Points, in no order, along strands that fork, close into loops and pass close to each other.
(in the rows, 128 means zero)
Points whose rows are less than 58.3 apart are linked; no others are. Some points are linked to none.
<631>: 124,105,159,88,95,127,120,82,96,147,123,135,135,128,92,135,124,187,103,143,112,123,154,107,130
<264>: 109,138,128,149,145,92,100,154,155,146,118,155,112,145,124,140,129,117,122,127,167,159,94,97,135
<463>: 125,149,152,121,165,115,83,158,152,116,147,134,104,122,146,131,170,98,118,132,161,149,117,109,125
<1000>: 116,138,126,125,108,116,155,119,123,125,109,153,150,121,101,117,125,162,153,138,123,113,144,139,134
<744>: 102,131,139,77,79,154,149,89,85,143,107,159,156,126,109,126,139,181,135,146,88,109,156,123,136
<1111>: 100,123,151,83,85,148,131,65,89,139,139,127,140,123,96,133,144,179,101,116,90,118,147,129,150
<380>: 139,111,103,183,165,153,116,159,144,136,133,104,125,154,156,117,134,96,135,91,139,139,98,155,126
<547>: 148,131,122,139,160,134,123,144,149,100,148,107,108,115,147,111,137,95,126,132,147,119,119,142,115
<392>: 115,135,148,111,134,74,93,139,124,145,123,157,111,128,114,148,137,131,104,134,151,161,125,81,142
<707>: 154,90,104,140,128,174,163,111,153,130,150,130,170,159,113,95,126,131,147,136,129,107,133,165,100
<726>: 131,147,118,124,90,101,145,154,119,139,70,146,138,134,132,164,59,168,156,148,112,167,126,94,114
<113>: 118,155,158,107,165,99,87,158,139,119,146,138,101,112,141,131,170,102,114,127,153,149,126,109,136
<288>: 121,138,130,161,164,161,89,171,162,126,141,117,106,146,185,143,163,75,132,117,163,157,93,124,112
<1053>: 140,144,139,112,159,117,118,135,129,94,149,107,100,91,141,111,153,103,121,134,126,109,141,138,133
<548>: 103,157,142,109,110,60,128,124,87,139,101,142,114,109,125,166,117,147,116,114,114,160,152,103,168
<243>: 99,141,121,72,103,178,163,72,100,139,127,154,169,127,112,112,174,154,128,136,73,76,150,142,151
<927>: 118,141,129,135,118,75,121,143,130,145,88,154,122,133,121,157,93,143,129,140,144,163,116,84,138
<170>: 111,158,116,132,88,111,165,156,115,126,74,160,159,130,122,134,88,164,181,129,121,136,145,126,140
<774>: 122,132,128,97,119,139,148,87,122,116,152,121,153,109,111,107,158,143,133,142,89,83,154,155,130
<125>: 141,111,133,144,167,156,85,150,164,123,152,120,100,146,154,130,158,90,116,135,167,147,89,115,100
<487>: 122,134,148,108,125,68,99,128,111,145,110,153,114,129,114,162,122,142,103,135,138,166,129,76,143
<540>: 107,155,156,102,159,86,94,146,120,121,142,135,101,106,133,131,165,112,109,117,140,146,139,118,154
<937>: 175,117,118,150,124,168,145,139,130,97,151,88,111,110,167,116,116,56,134,135,138,102,132,144,100
<141>: 98,120,153,82,88,159,126,53,98,137,155,114,137,127,94,128,149,175,87,112,88,111,142,133,148
<1025>: 141,106,116,137,124,150,156,113,152,126,135,136,161,148,103,101,123,149,148,138,137,112,132,155,105
<592>: 125,150,112,163,168,122,122,170,154,116,133,117,110,130,155,119,133,90,144,103,156,136,112,148,141
<922>: 129,78,111,178,151,149,108,124,154,166,121,127,126,173,120,127,118,143,112,111,148,142,85,132,111
<820>: 134,128,120,129,135,124,140,118,137,111,144,126,139,120,109,104,135,138,140,140,128,107,137,152,122
<355>: 126,127,134,106,124,124,141,99,127,117,142,125,148,113,104,109,146,147,136,143,108,96,150,150,129
<359>: 138,83,115,161,158,152,99,127,161,150,143,125,114,166,119,123,128,128,103,127,161,141,84,121,102
<103>: 128,140,124,106,87,110,147,147,109,143,74,152,144,129,129,158,68,174,156,156,110,159,136,102,113
<238>: 110,161,130,123,100,71,145,137,100,133,86,150,130,110,124,151,98,159,148,128,111,144,149,107,154
<236>: 114,124,114,173,157,121,112,156,156,148,122,135,120,154,131,132,129,115,126,104,162,150,87,127,132
<126>: 146,112,146,81,129,160,120,77,116,110,176,81,126,106,124,116,156,119,90,138,80,78,152,142,115
<437>: 101,133,115,180,172,136,98,177,157,147,125,121,113,164,168,143,146,88,134,91,154,156,82,132,140
<1049>: 161,106,114,158,156,172,109,148,143,114,149,100,100,137,170,125,141,73,120,128,155,134,101,132,96
<187>: 147,112,117,140,143,134,135,125,153,115,149,119,130,130,115,104,128,124,132,135,140,114,122,151,112
<127>: 153,137,113,116,114,154,161,126,135,91,163,97,143,101,142,110,133,80,149,146,96,75,153,169,114
<934>: 149,120,154,84,137,157,113,92,108,93,168,74,106,93,138,125,161,98,82,136,91,88,147,134,118
<60>: 122,115,108,182,145,127,131,149,147,146,115,132,135,155,121,121,111,132,137,99,150,143,98,139,134
<930>: 153,105,123,153,165,169,97,144,154,117,149,110,100,145,168,130,153,78,117,131,161,145,92,121,94
<838>: 158,104,122,116,136,154,140,100,150,110,166,104,140,120,116,102,134,120,124,154,122,93,136,149,99
<940>: 166,135,119,140,122,157,151,140,129,84,152,88,116,99,166,117,116,60,141,136,126,90,146,152,111
<832>: 130,142,152,98,156,121,108,124,117,99,157,103,101,93,135,119,166,112,101,128,117,115,145,135,141
<483>: 96,158,145,109,120,71,127,121,88,134,121,140,112,101,115,146,132,146,115,103,113,143,153,119,177
<84>: 113,136,130,87,116,153,146,78,115,120,160,113,153,106,115,111,165,137,122,130,68,78,155,158,141
<414>: 102,141,153,98,134,90,108,117,99,121,146,124,106,103,114,130,154,139,97,106,120,136,143,123,160
<807>: 96,136,128,71,91,171,160,80,90,141,114,161,165,129,111,119,160,166,134,143,82,94,156,129,148
<129>: 118,123,110,179,124,123,147,150,140,147,93,143,153,156,119,127,97,146,152,97,143,141,110,140,138
<551>: 106,160,136,128,133,65,126,143,120,133,107,150,113,111,120,143,122,137,129,124,139,143,136,109,158
<477>: 176,104,105,162,133,172,139,142,134,113,155,88,122,125,161,110,116,66,132,120,135,113,120,150,99
<990>: 162,137,122,121,118,155,149,129,125,86,158,90,117,86,156,116,126,69,139,146,106,77,156,153,112
<538>: 104,126,112,186,165,126,109,168,153,150,122,127,119,165,145,138,133,102,130,91,155,153,84,132,143
<461>: 145,113,143,89,137,144,119,88,123,110,165,93,126,108,111,110,154,127,100,143,96,87,146,144,118
<371>: 113,133,121,155,154,104,105,157,159,141,123,144,113,141,130,132,132,114,127,117,167,151,92,118,133
<852>: 111,119,118,171,122,109,123,147,141,162,83,150,126,160,124,152,87,142,124,115,153,160,90,100,131
<117>: 137,98,113,157,128,149,147,117,152,140,125,138,155,155,107,107,114,152,142,125,146,125,119,149,108
<214>: 112,148,140,110,101,73,133,122,87,140,96,143,123,110,119,162,107,159,124,127,109,155,151,100,153
<723>: 151,109,131,106,140,139,129,102,138,108,162,106,129,111,111,106,143,126,117,152,113,91,140,145,110
<766>: 121,127,123,149,112,104,141,136,134,140,96,150,136,135,110,131,95,160,144,129,145,142,121,119,129
<555>: 168,97,94,161,134,172,151,136,140,126,156,98,156,144,145,106,118,90,148,109,123,114,129,178,102
<447>: 128,135,129,90,82,119,145,143,101,142,86,149,143,124,127,157,78,183,154,158,96,155,144,102,112
<201>: 128,124,135,123,100,103,140,127,118,143,92,153,138,130,107,137,93,171,140,148,130,140,133,102,119
<474>: 143,140,122,161,160,159,105,168,149,108,140,109,98,128,193,132,152,64,135,121,164,143,111,129,116
<966>: 171,96,96,171,140,169,138,141,135,129,151,90,143,147,154,108,120,85,140,106,124,120,116,166,105
<569>: 156,125,98,150,132,157,163,138,144,105,159,102,151,132,143,104,118,89,160,116,124,106,137,180,117
<327>: 117,134,108,171,98,129,154,168,124,157,60,144,154,159,135,152,58,154,161,106,124,165,104,120,130
<1109>: 130,101,160,85,98,109,111,90,91,151,119,135,119,132,97,149,115,185,93,138,116,144,152,89,134
<1095>: 158,97,111,127,128,165,152,108,155,117,165,114,155,137,119,99,128,120,136,149,125,97,135,159,93
<632>: 145,93,118,150,151,141,111,125,160,135,144,125,118,148,112,113,125,131,110,135,157,133,99,129,105
<1091>: 113,121,149,85,112,148,126,63,107,126,163,103,135,113,100,123,161,155,90,113,88,99,149,145,140
<385>: 159,138,123,159,146,163,118,161,137,98,137,103,95,117,199,127,141,53,134,127,165,131,122,129,113
<244>: 151,150,137,119,150,135,120,140,127,82,149,99,97,89,172,119,149,75,120,138,132,108,146,132,127
<845>: 115,123,150,90,125,126,118,82,109,123,155,113,123,109,101,121,159,149,99,119,97,106,149,140,145
<1122>: 136,86,115,169,134,151,131,122,153,157,116,138,140,166,111,116,105,153,128,118,149,135,99,139,109
<952>: 169,102,107,167,147,173,122,144,137,120,149,93,109,137,172,119,129,68,122,118,144,128,106,145,101
<265>: 119,128,140,102,86,115,143,122,96,140,95,151,144,122,110,142,97,181,142,153,105,139,153,105,125
<199>: 136,127,157,91,148,139,108,103,109,95,164,89,100,93,139,122,167,106,85,126,104,102,144,132,131
<411>: 167,133,125,150,142,159,130,149,134,92,147,98,100,110,181,119,133,59,129,132,151,118,128,132,111
<688>: 110,132,141,97,93,133,149,101,97,139,108,155,150,121,100,125,133,178,140,147,103,110,158,126,135
<1062>: 121,128,136,113,110,116,141,108,114,133,116,152,147,121,96,118,127,169,140,148,119,114,149,128,129
<813>: 111,123,116,168,117,108,124,148,139,167,78,150,123,169,134,170,74,133,126,124,146,171,83,87,129
<869>: 101,140,123,168,169,146,88,177,165,145,134,123,110,159,173,145,158,83,138,98,160,161,84,128,125
<698>: 131,120,143,109,114,80,111,118,110,147,103,149,116,128,110,157,109,159,108,141,135,156,132,80,136
<767>: 118,158,126,133,93,90,153,151,114,135,77,154,143,123,122,145,85,161,164,133,120,145,140,117,138
<369>: 112,141,141,124,142,82,90,147,141,143,124,155,111,134,118,145,136,119,114,135,161,159,108,85,138
<821>: 104,163,118,123,94,118,168,142,111,123,85,165,162,125,114,125,110,159,183,127,116,122,152,139,150
<462>: 119,134,116,159,107,104,132,156,136,160,65,146,126,157,141,172,55,140,137,133,137,177,89,82,125
<302>: 124,114,155,97,104,94,112,104,92,145,112,140,116,126,105,154,114,174,97,137,120,151,150,87,141
<494>: 128,138,119,140,98,103,138,155,126,151,65,143,135,143,137,167,52,152,147,140,126,175,104,92,117
<149>: 135,117,135,132,162,139,85,147,162,125,151,129,103,140,133,128,156,107,110,139,167,146,91,108,106
<938>: 132,128,140,126,161,118,92,143,152,124,144,134,103,127,127,119,152,113,113,139,160,140,107,112,122
<310>: 111,111,158,83,83,136,128,73,86,147,131,132,133,125,95,140,131,185,100,129,96,125,155,116,140
<983>: 152,104,119,144,152,137,121,126,158,122,149,118,122,134,117,104,128,122,120,137,152,124,110,139,106
<819>: 113,134,151,97,134,109,115,100,105,120,151,118,114,103,105,121,156,144,99,117,107,116,145,133,152
<844>: 116,158,125,137,142,88,133,145,134,116,125,136,122,108,120,116,129,132,144,119,139,121,137,140,151
<969>: 152,131,98,135,124,157,165,133,144,93,161,105,152,119,137,106,126,85,159,132,114,91,146,176,116
<1086>: 127,140,92,109,118,166,181,113,137,103,145,146,178,141,120,100,146,112,167,144,105,80,157,169,129
<709>: 107,152,123,122,106,120,162,124,115,122,106,155,159,119,108,113,130,159,170,131,113,108,154,145,148
<1117>: 100,166,141,119,140,68,123,136,107,128,123,137,111,97,121,132,138,132,124,109,126,130,151,123,169
<398>: 117,133,112,172,101,126,154,160,131,153,76,148,155,156,127,135,77,154,161,101,135,152,113,128,136
<1123>: 107,146,166,93,145,89,94,131,104,127,146,134,101,108,125,141,167,124,94,106,135,153,142,110,162
<1064>: 108,139,119,77,112,172,157,70,110,133,146,137,171,124,118,110,176,141,125,134,66,74,156,151,145
<6>: 117,124,118,163,125,100,126,146,146,150,96,149,127,149,114,136,96,143,131,122,156,149,98,108,132

A fork is a point with three links, a tip a point with one. Leave the first point through the second and follow the links. Name the first fork or tip that comes.
<149> / <125> => <477>
<288> / <869> => <236>
<170> / <767> => <551>
<461> / <126> => <244>
<966> / <555> => <937>
<236> / <60> => <327>

Name the points in between on the shortest way along the links from the first point to the second, in order.
<709> / <355> => <1000>, <1062>, <688>, <744>, <807>, <243>, <1064>, <84>, <774>
<813> / <103> => <462>, <494>, <726>
<60> / <631> => <236>, <371>, <264>, <369>, <392>, <487>, <698>, <302>, <1109>
<1025> / <774> => <117>, <1122>, <922>, <359>, <632>, <983>, <187>, <820>, <355>
